A landscape with many peaks, sampled at points; each row gives a point and its height.
A climber steps from a point to the highest of its 2 nearest points, and stops where none of them is higher. Distance is the straight distance between rows; heights are no part of it.
Z210 (h 333): [-51 -26 -26   2 -12  24 -19  32 -16  55 -15  13   7   6 -27  28  35  20
  10  42 -45 -35 -42  31 -21 -23 -29  20  11  29   1 -49]
Z519 (h 77): [ 12 -49  -6 -27  11 -11   2  53 -10 -34  44  11   0  20 -17  50 -13  36
 -62  21  26   1  27  32  -1 -43  -2  56  -5  35  52 -48]
Z946 (h 329): [ 45  39  37  17  -5  16  14 -50  -5  25  22  28 -27  55 -63 -26 -28  17
 -23 -48 -25  13   3  10  40  95 -12 -33  37 -31 -53  -7]
Z705 (h 225): [ -3  24  16   1 -12   8  24  25 -12 -47 -34 -52  22 -11  77 -30 -58 -22
   1 -46  62  -3  -3 -40  -8  -5   9  45  11  11  36  51]
Z661 (h 171): [ 17  -6 -28 -10  38 -18  14   1   3 -31  24  -8  19  -4   7  37  -9  14
 -20  39  14   6  55  15   4  -6 -19 -11   4 -13   2  -3]
Z712 (h 595): [-21  60 -32  10   2  11  -6  10  29  11 -59 -18  27 -83  -9 -50  21 -59
  65 -37  23   4 -55 -42   1 -10 -10   8 -16 -20   0  35]
Z164 (h 285): [  3 -18  -2 -27 -23  -1   8  16 -10 -46 -13  28  -6  -2 -34  12 -13   7
 -48 -44  24  34 -41  16 -24 -13  10  53  -8 -11  21 -28]
Z470 (h 391): [-57  10 -19  46   8  42 -25  22  40  -1   9  13  40 -25  30  19  24 -70
  86  11  17 -31 -26 -11  32 -18  15 -17  25 -18  -1  67]
Z721 (h 280): [-18 -21   6  30  -1 -21 -22  26 -48 105 -27 -45 -32   1  28 -16  37  55
  50  -8 -53  -7  -7  11  42 -12 -17  16  29  22   6 -63]
Z605 (h 505): [-47 -53 -22  20   4  27 -38  41 -10  65   7  17  33  40  12  20  15  -9
  12  25  10  -9   2 -11 -42 -31 -27  13 -31  11  24  31]
Z917 (h 583): [-29 -35   3  45   4  35 -11  18  -9  -8   5 -43  16  20  66  21   8  -3
  38  71   2 -21  77 -15   0 -29  22   1  -6  18  38   7]
Z725 (h 238): [ 60  76  26  -2  27 -13  45  -5  17  45  10 -39   0  44  19 -61 -51   0
  15 -54   1 -31  32 -40  42  80   4 -23   8  -5  -9  39]
Z65 (h 263): [ 43   7  23 -27 -36 -31  20   3 -18 -43 -17   0 -33  -2 -40 -36 -14  -2
 -64 -49   3  27 -20  -4 -11  -1  19  52 -17  14  20 -41]
Z244 (h 182): [ 10 -30 -28  -5  22  -7  -2 -25   1 -52   1 -46 -43 -67  17  43  42  45
  33  37 -13   6  47  35  29 -37  35 -19   8 -21   8 -39]
Z179 (h 370): [ -5 -39  -2 -35  -1  -4   8  -2  -9   1   5  64 -45  20  10  35  -4  51
 -30 -94  36  70 -45   6 -24 -22  -1 -30  -4 -50 -22  32]
Z845 (h 121): [ 58 -12 -48 -39 -67  -7  26 -20 -20 -15 -17   3 -59   3 -75 -20  26  21
 -60 -14   3 -11  25  36  -8   3 -34  37 -51  -1 -17 -36]
Z55 (h 206): [ 50  37   3  11 -30  29  42 -40  -4 -91 -12 -25  26   1 -37 -39   5 -50
 -18  34   8  12   7 -16 -13  42  22   6 -24  10 -26   6]
Z249 (h 455): [  6   8  29  -4 -20 -36 -23 -31  -2  44   0  34 -62  17 -24  -7   0  71
 -12 -46 -59  20 -20  24  24  43  -9  -3  15 -43 -19 -57]
Z947 (h 276): [-25 -41  25  22  -7  14 -13  59 -46   7  -7 -36  -4  42  39 -16 -12   6
   1 -30  34  -6 -14 -22 -10 -43  10  58 -25  42  39   5]
Z567 (h 308): [-16 -26 -34  14 -24   0  -7  27 -49  75 -27 -37 -13  21  -7  10  34  37
  11  28 -48 -29   7  40  19  -9 -49  51   8  32  16 -70]
Z477 (h 151): [ 15  35  41   2 -23  -5  36 -18 -13 -70 -35 -48  22 -19  27 -12 -47 -11
 -20   6 -12  -4 -27   7   3  31  45  44  37  29  27 -55]
Z147 (h 612): [-17  22  51   7 -37  15  -7 -19   5  41 -33 -15  22  38  -3 -37 -16 -43
  11  58 -45 -89 -69 -20 -14  60  21  12   6  86  -2 -14]
Z531 (h 556): [-41  37 -43   7  -5   4 -14   3  50  21 -23  27  46 -44 -17 -26  14 -87
  32  -3  21 -19 -72 -28 -11  -7 -31 -13  -3 -10 -20  49]
Z505 (h 520): [  7   1 -22  41  21   3 -55  44   7  18  38 -25  48  17  -3  28  22   7
  40  41  34  25  66  -4  49 -34 -35  55  10 -14  59  23]
Z798 (h 109): [  6 -24  39   7  35  -3 -11  22  12   0  39  30  41  61  16  -3 -44 -22
 -51  21  37  22  55 -42 -58 -14   4  -8 -26  21  29  46]
Z550 (h 274): [ 44  48  49   1  10 -37  17 -20  -5  25  -7 -29 -34  15  22 -41 -37  29
   6 -50 -26   1  23 -11  50  62  11 -22  30   0 -12 -21]
Z445 (h 117): [ 29 -51 -19  22 -26 -13  31 -22 -30  21   7 -22   0  78  50   1 -53  -3
 -35 -40  31  30  81 -17 -26   3 -36   0 -35   6  27  49]
Z810 (h 69): [ -7 -40  20   9 -17  45  -5 -19  22 -68  35  48 -10  -1   5  18   7 -45
 -11  12  27   8 -38 -20 -34 -21  57 -52   5   3 -34  44]
Z546 (h 79): [ 24  37 -27 -26   2 -10  10 -28  10 -69 -23 -26  29 -71 -47 -23   4 -20
  -4  35   1  12   8  20  -2  12  18  34 -11 -18   4 -53]
Z30 (h 188): [-13  11  40  10  -9 -17  -2 -26  26  43  -3 -16 -19  12  32 -46  -6 -63
  50   8 -33 -65 -43 -36  26  28  17 -66  -9  44 -32  36]
Z748 (h 227): [ 82  19  33  18 -36 -12   1  -6 -28 -46 -10 -36  -9  15 -40 -61   5 -21
 -40 -44  26  46 -15 -42   2  11  30  37 -14  22  15   8]
Z769 (h 266): [ -4  -1  -2   2  48 -46 -28  16  -4  35  17  -4   4 -25   9  21   7  36
  11 -11 -20  26  19  14  37 -17  -8  12  39 -20  23 -39]
Z400 (h 363): [ 22  24  53  38  30   3 -15  18  -5 -35  30 -15  35  32  -9 -21 -12 -25
  -4 -12  15  42   0 -51  17  14  18  26  35  11  17  22]
Z131 (h 419): [  5 -19  37 -20  39 -33 -37  12  -1  35  35  53 -25  -4 -41  12  35  42
 -20   9 -36  26 -23  -1  -6 -25  15 -43   7   2 -18 -27]
Z173 (h 165): [ 34  14 -44  24 -37  25  43 -43 -15 -65 -34 -28   6 -14 -30 -20  23 -32
  12  -5  21  32   6   6   8  26  -9  11  -3 -31 -33  14]
Z698 (h 192): [ 49  11  19  11 -39  12  15   0 -24 -54 -32 -62 -20  -6   6 -71  11 -25
 -11 -15  31  13  -6 -52 -24  -8  39  16 -37  28   5  24]
Z385 (h 429): [ 26  42  23  15  46   8 -15  29  27 -57  52  -1  64   3 -32  -7  -2 -41
  18   4  41  41  32 -20  39   8  12  34  24 -39  27  48]
Z413 (h 486): [-22  -4 -29 -10   6   1 -58  29   5 -12   6  25  -4 -36 -45  37  38  33
  10 -12  31  41 -46  29   3 -42   3  32   3 -45  31  -2]
Z457 (h 185): [ 27  36 -23 -29  53 -23  36 -16  29 -38  34  11  48  -3 -10  17 -42  -7
 -45  24  11  -3  59  21  -2  31 -22 -15   6 -27 -18   7]
Z597 (h 200): [ 47  41 -32  -2  18   1  45 -31  22 -14  20  14  31  37 -16 -17 -31 -25
 -38  -9  12   5  56  -3  -6  48 -40 -20 -20 -38 -43  43]
Z609 (h 390): [-15 -22  82 -20  -4   2  -8   3  -2 -10  16  51 -20   9 -25 -10  -1  -2
 -36  35 -52 -22 -45  -1 -26  -2  48 -32  11  55 -16 -45]
Z446 (h 205): [ -2  31  58  -4  15 -17  37 -22  33 -16  10   8   4  -6  23 -32 -20 -66
  28  15 -31 -44 -29 -25  18  48  37 -68  14  29 -32  19]
Z501 (h 164): [-29 -15  49  26  12 -15 -15  -7   8  57  13  -7  32  56  49 -42 -22 -53
   9   5  -2 -36  -4 -61 -38   7  25 -30 -34  48  10  56]
Z919 (h 383): [-29 -51  14 -26  20  -1 -19  16   4  -6  33  50 -71  -7  14  68  27  81
   0 -43  35  63 -41  22 -17 -45  35 -55  -9 -47  -4  23]
Z576 (h 442): [-15 -69  29 -20   2   5  -4  24 -14  27  25  37 -49  29  -7  10  48  20
 -12  29 -32 -34  -6   3 -37 -35  18 -52 -41  48 -33  -3]
Z677 (h 495): [-43 -62  12  42  -8  45 -34  15 -13  14  19  -8   5  36  42  16  23 -11
  34  50 -17 -19  16 -18 -25 -43  31  -4  -9  38  17   2]
Z335 (h 561): [-28   9  44 -13 -16   5  -6  22  -8  54 -23   1  17  26   6 -45 -17 -18
 -11  30 -32 -73 -45 -20 -40  11  -3  21 -30  81   4 -12]
Z478 (h 337): [ -5  63 -60  17 -37  11  28 -26 -11  63 -69 -53   0 -14  -7 -27  -7   3
  41 -16 -32 -48 -14  23  39  54 -55  28  16 -10 -18 -29]
Z834 (h 89): [-24 -25 -20  43 -21  28  25 -38 -24  47 -28  -2  23  58  46   3 -14 -26
  31 -23  -9   3   9 -20 -27  34 -33 -40 -19 -10 -21  77]
Z3 (h 137): [ 33 -18 -13   3 -28  -9  11   3 -19   8  -6 -12  -3  61  -5 -37 -16 -26
 -61  -7  29  13  66 -31 -62  -7 -21  20 -71  16  28  35]
Z436 (h 253): [ 11  -4  -5  36  -3 -22 -19   7 -41  71 -24 -60 -48 -12  27 -25  50  35
  62 -44 -26  24  22 -18  53 -14 -22 -17  17 -12  -9   2]
Z139 (h 138): [ 58  17 -36 -14 -67   7  40 -65 -29 -35 -37 -18 -46 -12 -50 -35  15  -3
 -17 -10   9  13  20  19  12  51 -18  -1 -29 -23 -43 -19]
Z296 (h 538): [-59  41 -31  -8  50 -16 -44  31  53  61  11  55  51 -40 -17   2   4 -58
  26  13   7 -24 -58 -11   8 -17 -43 -17  21  -8   4  29]
Z116 (h 412): [ 16   1  56  12 -25  -7  -1 -39 -38  51  -8  21 -51  54  -9  -4 -40  63
 -16 -34 -60  12 -10  28  43  70 -13   8  51   4 -18 -76]
Z111 (h 499): [-38 -37 -23  35   3  36  12 -16  19 -15 -13 -40   2  -8  77  26  13 -26
  53  64   1 -38  91  -8 -21 -17  28 -34 -21  -2  18  41]
Z156 (h 405): [ 37 -15 -58 -20 -21 -34  -7 -23 -13  53   6   3 -58 -15 -26   7  29  52
 -16 -56  -5  27  33  19  17 -13 -44 -22 -13 -45 -26  -9]
Z927 (h 51): [  4  44   9 -13  32   4 -12  11  33 -74   6 -46  34 -76 -13 -28  14 -38
   9  48  18  -8  33 -16   7 -24  40  28   0   8  22 -11]
Z555 (h 388): [ 17 -43 -55 -22 -35 -14  10 -22 -18  32   6  22 -66  14 -10  36  30  61
 -12 -91  29  68  -7  21   3 -17 -38 -28  -7 -51 -24  30]
Z625 (h 477): [-17   6  -5 -33   5 -36 -20   0  -5  66  -5  58 -30  11  -7  20 -17  71
 -39 -42 -32   6 -31  38  -8   8 -33   0  14 -36 -15 -48]
Z243 (h 476): [-20 -55  14  31 -12  23  20   7 -48   1 -19 -82 -18  17 108  10 -15  16
  34   5   7 -27  45  -7   4 -21  14  16  -1  28  23   6]
Z430 (h 494): [ 29  26  19 -45   2 -47   5  25  -6  11   2 -12 -21  -2 -25 -39  -8  24
 -60  24 -17 -29  38  11   2  -1 -12  54 -19  39  22 -69]
Z287 (h 108): [ 38 -39 -47 -17 -32 -10  -4  19 -21  15  12   3 -38  51 -71   9  50  32
 -50   2  -1  11  24  29 -18 -24 -38  27 -47  15  -6 -20]
Z452 (h 107): [  7  67  12  -7 -13 -22  -1 -24  12 -35 -42 -20  24 -38 -22 -38 -15  -6
 -11   3 -21  13 -39   3  -2  35  13  48   5 -12  20 -65]
Z474 (h 527): [ 34   6  -8 -18 -10 -62  19  19 -18  18  -3 -51 -18 -37  12 -20 -13  15
 -30 -15  -8 -25  54  -2  22 -14 -12  62  -6  47  52 -41]
Z36 (h 354): [ 20   5  94  -9  -9 -24 -27 -20   0 -32   5  33 -54  -7 -44 -38  18  22
 -30  -1 -53  25 -38 -13  -7  15  60 -32  -8   3 -20 -48]
Z155 (h 514): [-41  23 -52  -4  41  -1 -75  28  29  39  13  28  19 -72 -58  36  46  22
  45  23  28  13 -40  16  17 -39  -7   4  -4 -45  17  14]
Z356 (h 150): [  1 -13  10  27 -31  33  15 -26 -34 -14 -23 -34   6  21 -17  13  31  12
  24  60 -64 -11 -13  36  14  28   4   8  37  40 -16 -53]
Z691 (h 237): [-16   2  40  32  13  18  55 -25  33 -31  27 -12  34  41  71   5 -32 -83
  42  33 -31 -46  -7 -15   6  36  57 -59  21  27  -8  38]
Z580 (h 101): [ -1 -53 -24  31 -17  22  15 -12 -35  39  -7  -9  -4  64  49  12 -19   9
   7 -49  30  34  32 -23 -24  -3 -50 -23 -26 -22 -10  74]
Z799 (h 389): [ 15   0 -56 -22  -9 -39  -3 -23  -5  60 -24 -27 -59 -44 -13   0  26  54
  10 -13 -31 -16  41  36  33 -14 -46  -9 -14 -27 -12 -41]
Z17 (h 464): [-28 -56 -14 -17   3  10  -7  36  -7  30  15  40 -22  41 -11  15  28  14
 -29  13  14 -12  -4  -7 -60 -37  -9 -25 -65  20  -6  25]
Z636 (h 368): [  3  47 -76   9 -15 -26   5 -16  -7  84 -33 -45 -14 -24 -12 -11   9  33
  34 -18 -45 -33  41  41  59  26 -66  18  19 -26  -8 -53]
Z66 (h 46): [  1  -8  -3 -15   7  14  18 -59  25 -42  24  49   6 -21 -40  48  30   0
  10  35 -26  17 -31  33  -3  23  32 -68  16 -25 -51  -7]
Z285 (h 489): [-68  13   0 -24 -12  54  16   3  15 -55 -46  26  35 -55  39  36 -49 -19
  -3  22  14 -36 -66  31 -41  -3  26  21  36  -4   7 -28]
Z494 (h 307): [-28 -18 -32 -24 -19  41   8   4  -9 -36 -17  47   9  -3  -7  49 -13   9
 -28 -19  45  32 -63  28 -37 -11  -9  11   5 -24  -2  13]
Z573 (h 157): [ -2 -16 -20 -17  19   2  11  -1   3 -20 -13 -18 -19 -43  22  12  28  17
   5  44 -10 -24  40  12  -9 -29   1 -34 -15   1 -19  -4]
Z387 (h 141): [ 32  13 -87  -1 -15   2  48 -32   0 -55 -26 -31  24 -41  -1  10  -2 -32
   5 -13  54  20  42  14   6  10 -37  15 -16 -55 -16  30]
Z986 (h 61): [-17  18  34 -39  52 -22 -22  53  12 -12  32  43  39  -7  -7  15 -43  13
 -63   5  33   6  -5   0 -18 -26  -1  40  27   9  38 -24]
Z889 (h 353): [-54 -51 -44 -22 -11   1  12  21 -28  43 -41   2 -38 -16  20  54  33  71
  22  15 -27 -31 -27  57  -6 -34 -22   1  -2  -2   2 -62]
Z135 (h 432): [ 14 -18  24 -29  39 -46 -45  44  -1  28  27  56 -57  11 -56  -4  50  58
 -39 -39 -12  52 -21  -5  -6 -41  20  -9 -31  -8   2 -36]
Z654 (h 34): [ 35 -19 -17  -4 -27  19 -10 -54  11 -15  20  29 -23 -14 -73   7  79  -2
   6  29 -16  20 -15  19   3   1  12 -60 -14 -13 -57   9]
Z709 (h 92): [ 34 -46 -38  -4   1  -3 -15  18 -15  -4  49   8   0  41 -60  49  32  36
 -47  30  12  36  21  40   6 -35 -26  56 -12  14  39 -32]
Z723 (h 537): [-37   7  16  -7   0   0 -24  41  -3  48 -12   4  14  -6   1 -46   3 -20
  -3  -1 -12 -32 -43 -32 -31 -24 -13  19 -10  39  -2   7]
Z343 (h 74): [-16 -10 -20  40  10  39  44 -25 -14  19   1  17  32  49  24  40 -14  -9
  40 -33 -20  20 -18  10   8  45 -33 -38  39 -32 -43  45]
Z185 (h 424): [-42 -31   2   3 -14  22  35   2 -33  -4 -53 -48 -19 -18  92  19 -25  26
  38  -8  -4 -30  -1  14  -7 -16  -2  -8  14   6  -2  -7]
Z283 (h 301): [ 81  17  -6   3   2 -31  37 -41  -3 -34  41 -42   2  34 -32  -4 -12   7
 -39  43 -29  -3 100  31  37  51 -10  21   9  18  -4 -42]
Z220 (h 428): [-56  -9 -29  49   2  39 -17   3  50   1   6 -17  34  -9  43  21  25 -75
  86  63  -1 -45  29 -17   4 -14  32 -18  -3  -6  26  54]
Z259 (h 555): [-50  39  25 -17  -6  39 -41  56  19 -46 -11  30  43 -34  47  16 -49 -12
  29  -8  59 -19 -22   6   5 -49  23  35  27 -29  35  30]
Z114 (h 122): [ 15  -2 -69 -15   7  26   7 -29  21 -69   6   6  24 -45 -16  47  16   2
  16  30  66  21  23  36  -4  -7  -2 -11 -17 -57 -18  49]
Z120 (h 484): [  4  45  -3 -14  59 -18 -32  15  38 -52  22   6  57 -62 -29  -1  -8 -26
  28 -12  43  33  13  -7  34   1  16  16  13 -60   7  34]
Z523 (h 116): [ 74  64   5   7 -26 -19  36 -34 -12 -33 -59 -93 -14 -23  17 -61   1 -14
  31 -19   6 -12   4 -26  42  46  35  22  -3  21  14 -16]
Z751 (h 448): [ 11 -55   6 -10 -25 -22  30  -1 -47  27   0 -17 -53  23  41  18 -11  62
  -6 -31 -26   2  21  25  19  -6 -17  -5  13  23  -5 -41]
Z206 (h 54): [-15  27  -8 -10  51 -10 -41  38  38  20  45  65  53  -4 -15   7 -20 -38
 -30 -11  48  10 -12 -38 -19 -18 -31 -24   2 -19   7  84]
Z137 (h 305): [-19  64  -6  -1 -17  -3 -13   0   4  98 -78 -39  -8 -36   1 -47   2   1
  56  -6 -45 -52 -41 -15  10  29 -32  15   4  24   5 -32]
Z178 (h 83): [ 10 -46   7  -5 -16  21 -22 -17  35 -63  49  36 -27  -8 -25  -4  47 -55
 -25  55   9 -16 -24 -18 -44 -53  64 -57 -34  33 -28  16]
Z664 (h 524): [-83  24  20  -3   2  40 -23  33  14 -18 -35  37  46 -39  43  42 -50  -9
  25  -4  22 -18 -65  20  -6 -15   8  35  52 -23  26   1]
Z475 (h 267): [-42  -7  17  37  -2  15  19 -21  33   5  11  13  47  44  53  -4 -31 -99
  26  17   1 -31 -26 -31 -18  25  23 -40  -3  15   6  62]
Z857 (h 376): [ 65  39  39 -12   0 -35  18 -34  -9 -49  29 -32   5  20 -47 -23 -34  -2
 -56  29 -31   6  42  17  33  59  10  36  17  34   2 -66]
Z561 (h 290): [-44  45 -12 -27  15 -29 -20  36  12 103 -46 -14  -7 -54   0 -35   3  23
  29  12 -46 -56  -6   4   0 -13 -53  22  -6  18   2 -51]
Z450 (h 68): [-36 -23   6 -40  19  10   1  55  -1 -52  11  21  19  -4  20  56 -43  26
 -46  22  33 -22  -5  40 -21 -42  11  62  16  15  50 -39]
Z197 (h 59): [  3 -15 -35  40  22  31   2 -10   1  22  26  20  30  32 -22  53  36   6
  51   0 -15  39 -10  14  30  18 -30 -31  38 -40 -26  31]
Z289 (h 248): [ 37  27   3   4  22  -6  14 -22  13  16  34  -1  13  42 -42   1  -2  10
 -22  76 -57 -39  67  30  24  59 -24  -9  17  21 -27 -44]
Z974 (h 453): [ -2 -22 -18 -29   4 -31 -42  16  13  -7   1  34 -50 -24 -62  19  61  60
 -23 -33  -4  46 -47  21 -17 -34  17  15 -47 -33  20 -36]
Z752 (h 123): [ 21  -4  -7 -12  -3  -2  10  14   1 -19  22  24  21  43 -11  -8 -25 -21
 -80  13  24  20  33 -15 -54   2 -25  10 -32   7  11  29]
Z237 (h 45): [ 27 -16 -44  25  16  18   5 -41   8  -4  42  16   4  10 -48  32  62  -2
  39   8 -10  41   8   8  23  13  -9 -63  -4 -49 -50  51]
Z901 (h 95): [  8 -11 -23 -10   1  21 -31 -26  43 -67  28  25 -14 -65 -50  -3  63 -58
   7  60  23 -13 -25 -10 -23 -52  61 -46 -36   2 -28  14]
Z54 (h 57): [ -8  18  33 -34  62 -28 -29  45  22  27  43  71  30  10 -17  -3 -32  -4
 -67  -1  17   8 -22 -21 -40 -19 -16 -12   8  16  -4  15]
Z538 (h 287): [ 58   6  36   3 -17   7   1 -42 -15 -36  27  28 -12  45 -71 -18   7   7
 -26 -21 -24  57  -5  -4  13  43  14 -26  18 -14 -46  -5]
Z626 (h 528): [-46  20 -29 -21  68 -27 -53  15  49  50  28  53  28 -62 -24  33  26   2
  35  25  -3  -6 -42   8  11 -23 -13 -35  13 -28   0  21]
Z322 (h 281): [-21  30  22 -10  43 -36 -34  29   4  77  -1  -5 -10 -40   7 -33   9  27
  20   6 -41 -14   6 -11  16 -10 -17 -10  12   6  -3 -40]
Z372 (h 177): [  5   2  64  16   2 -23 -11 -34   1  76  16  -9 -19  58  41 -60 -10 -38
  34  -4 -25 -61  -7 -63  14  44  18 -62 -29  52 -23  63]
Z707 (h 417): [  3 -67  90 -30  -9   8   9  13 -35  -8  20  33 -62  48  -5 -10   1  39
 -35  15 -39 -23 -10  -1 -25  -6  42 -41 -22  59 -37 -36]
Z481 (h 322): [-58 -39  20  19  11  45  -4  -2  23  -1  26  51  53  53  84  57 -70 -36
  14   8  45 -11  14 -17 -40  -1   2 -37  10  -5  18  84]
Z796 (h 403): [-15 -64  20 -19  53 -11 -35  43  -1  33  60  47 -55   6  -8  50  44  74
 -11   7  17  36 -11  10  -7 -60  35 -62 -13   6 -13   1]
Z786 (h 423): [ 20 -55 -20 -21   5 -32   2  16 -37  69  26  17 -56  26   0  35  24  73
 -23 -61 -10  23  16  25  21 -33 -37   5   1   1   1 -32]
Z229 (h 312): [  0 -11  46  34  -3  29 -34  48 -27 -20  15  -3  13  36   6 -32  -7 -24
  -8 -41  48  39 -29 -55 -18 -33  16  35   1  18  28  47]
Z971 (h 313): [ 41   5  82  -8 -14 -26  -2 -27 -23  -4 -12  -2 -73   7   3 -48 -12  39
 -22 -41 -28  24   1 -28  13  33  28 -33   3   2 -17 -20]
Z277 (h 56): [-12 -35 -16  -2  -9  23  21 -57  49 -63  50  62   0   3  -4  56  18 -51
   4  32  17   6 -59  29  -1  -2  44 -98  16 -16 -64  41]
Z548 (h 106): [  7  10 -29 -17   3  22   1 -29  29 -63  -2  23  19 -67 -39  -6  36 -36
   5  35  29   9 -10  -3 -21 -16  24 -28 -32 -23 -29  23]
Z398 (h 324): [-21 -14 -35 -15 -27  34  39 -18  -9 -12 -35  34   7   0  18  21 -16  -5
 -12 -12  24  16 -33  15 -40   5 -33 -22   2 -31 -41  37]
Z932 (h 366): [-53   0 -16  17 -20  68 -17   6  25 -37   0  34  33 -28  43  46 -15 -40
  71 -13  50 -15 -34   0   6 -27  24 -30  33 -41 -20  85]
Z833 (h 344): [-44 -42 -18  24 -22  54  13 -16  19 -20  -1  43  27  16  51  35 -25 -42
  13 -19  40  -4 -28 -12 -33   0  -4 -40  11 -20 -27  89]
Z208 (h 663): [-19  48 -34  33  13   8 -11  29  20  28 -33 -52  43 -26  20 -36  20 -43
  59  -9  25  -4  10 -46  10  -5 -37  19  -5  -9  17  65]
Z755 (h 367): [ 21   5  44  -2 -12  17  16 -54 -18  11  25  56 -15  61 -37  26 -41  51
 -31 -24 -52  29 -15  35  21  75 -13 -31  62 -17 -49 -51]
Z171 (h 190): [-12  -5  29  19  17  10  -2  11 -14  -9   6 -16  21   8   6  19  11  19
   6  73 -46 -17  15  17   8  -4   9  14  38  41  10 -64]
Z73 (h 503): [-36  29 -16 -15   8 -43 -15  42   0  53 -31  13   9 -25  18   3 -41  25
 -19 -64  -1  -3 -35   9   0 -13 -47  63  16 -15  44 -38]
Z487 (h 517): [-27  19   6 -22  26 -29 -12  73  -7  37 -24   6   5 -24   2 -33 -19   6
 -29 -41  13  -9 -24 -20 -24 -37 -26  53 -15  18  34 -25]
Z822 (h 221): [ -4  -1 -34  -8  28 -33 -43 -17  18 -23  -7 -26 -20 -95 -11  18  42  40
  42  11 -14  17  14  22  29 -32  19  16  -6 -57  31 -39]
Z611 (h 451): [ 35  11  68 -44   6 -41  11  -8 -13 -28  25   9 -19  11 -26 -10 -43  26
 -72  23 -39  -5  33  27   6  25  15  28  18  36  13 -92]
Z789 (h 247): [-14  -1  -4   3   0  -8   4  42  -5   1  -9 -56  24   9  59 -30 -28 -13
 -16   6  40 -18  41 -29 -19 -27 -17  63 -17  23  56  25]
Z115 (h 596): [-23  47 -16  36  33   2 -25  50  32  25  10 -22  70   6   8  -5   6 -36
  48  19  30   5  45 -32  34  -3 -29  45  13 -17  43  52]
Z396 (h 490): [-30  -9 -45 -18  -3 -25   6  24 -17  62  -7  40   3  -1   8  51 -42  51
 -38 -60  -4   8 -37  44   4 -12 -51  57  38 -16  30 -43]
Z415 (h 297): [-33 -35  22  37   4  42  12 -24  35 -23  36  46  63  80  44  50 -61 -72
  10  29  12  -4   7 -12 -34  17  28 -37  13  10  24  54]
Z464 (h 215): [ 30   6 -17  44 -30  -2  -3 -17 -34  -1 -36 -71 -34 -24  -8 -29  56   6
  54 -45 -10  36  -3 -20  48  -2   0   2   7 -16  -2   6]
Z742 (h 382): [-40 -47 -32   4 -45  30  28 -21 -33  10 -55 -13 -30 -19  43  52  11  46
  41  -8 -25  -4 -32  51   3  -3 -17 -17  36 -26 -21 -27]
Z937 (h 214): [ 50  74  -2   7  19   5  50 -20  35  34  31  13  19  56 -21 -56 -52 -22
 -30 -47  14 -14  52 -14  11  74 -30 -36 -10 -35 -41  52]
Z910 (h 62): [  25   56   11   10   14   -6   35   -2   18  -66  -27 -103   23  -45
   32  -45    7  -34   37   17   18   -3   37  -39   35    5   44   31
    3   19   30   -3]
Z199 (h 161): [ 33  -4   1  21 -43  14  15 -15 -23 -12 -36 -47  -4  46   2 -64  -1 -36
 -24   7  17  -3  39 -48 -51   6  18   9 -73  33  14  40]
Z303 (h 220): [ 13  11  43  -3  41 -31  -4   6  -3  34  36 -16   7  26 -11  -1   0  27
  -7  66 -65 -21  52  17  36  26  -6  -4  34  46 -10 -72]
Z96 (h 196): [ 13   3  35 -11 -27  12  36  18 -18 -74 -30 -44   0  -9  36 -24 -52 -20
 -40 -22  35 -13 -19 -18 -26  -8  45  60  -1  40  46 -18]
Z574 (h 246): [-12   3 -30  -2  44 -65 -52  -8  23  11   6  -9 -21 -77  23  30  16  55
  38 -40 -13  35  17  12  42  -9  -9   1   6 -78  26 -16]
Z829 (h 447): [-39  20 -21 -20 -51  59  44 -18   7 -54 -69  17  26 -52   1  -3 -21 -37
 -10  23  18 -23 -79  30 -62   7   8  27 -14   5 -21 -26]
Z124 (h 525): [-27  44   7 -29  21  18 -31  25  41 -73   7  37  47 -59  13  23 -36 -24
  14   4  72  -1  -2  -5   1 -31  25   2   1 -42   7  49]
Z129 (h 488): [  8 -55 -14  -7 -24 -36  31  27 -28 -10   0 -35 -37 -28  36  18 -11  30
 -18 -33  -4 -24  43  12   7 -34   4  46  -8  42  40 -35]
Z11 (h 166): [ 55  30 -24  29 -40 -29  29 -43 -25 -10 -40 -93 -22 -33  -1 -33  27   0
  44 -33 -20   0  22   1  66  32   5  19   4  -1  10 -19]
Z891 (h 249): [ 58  11  51   8 -30  21  23 -41 -18 -69   8   5  -4  36 -58 -34   6 -28
 -41  21 -10  29  -4  -8  -4  38  33 -16   0  23 -35   0]

Call two points neighbours if one is among the 2 nearest of the other. Go from one point of each pair to the other, from neighbour to neighbour, staying as high as possible. Name the lowest point that can't be avoided.
Z917 and Z605 -> Z677
Z917 and Z147 -> Z30
Z208 and Z156 -> Z179

For each start below, name the point where the climber stops.
Z691 -> Z917
Z546 -> Z259
Z199 -> Z917
Z237 -> Z917
Z523 -> Z917
Z822 -> Z156
Z538 -> Z147
Z303 -> Z474
Z919 -> Z208
Z457 -> Z605
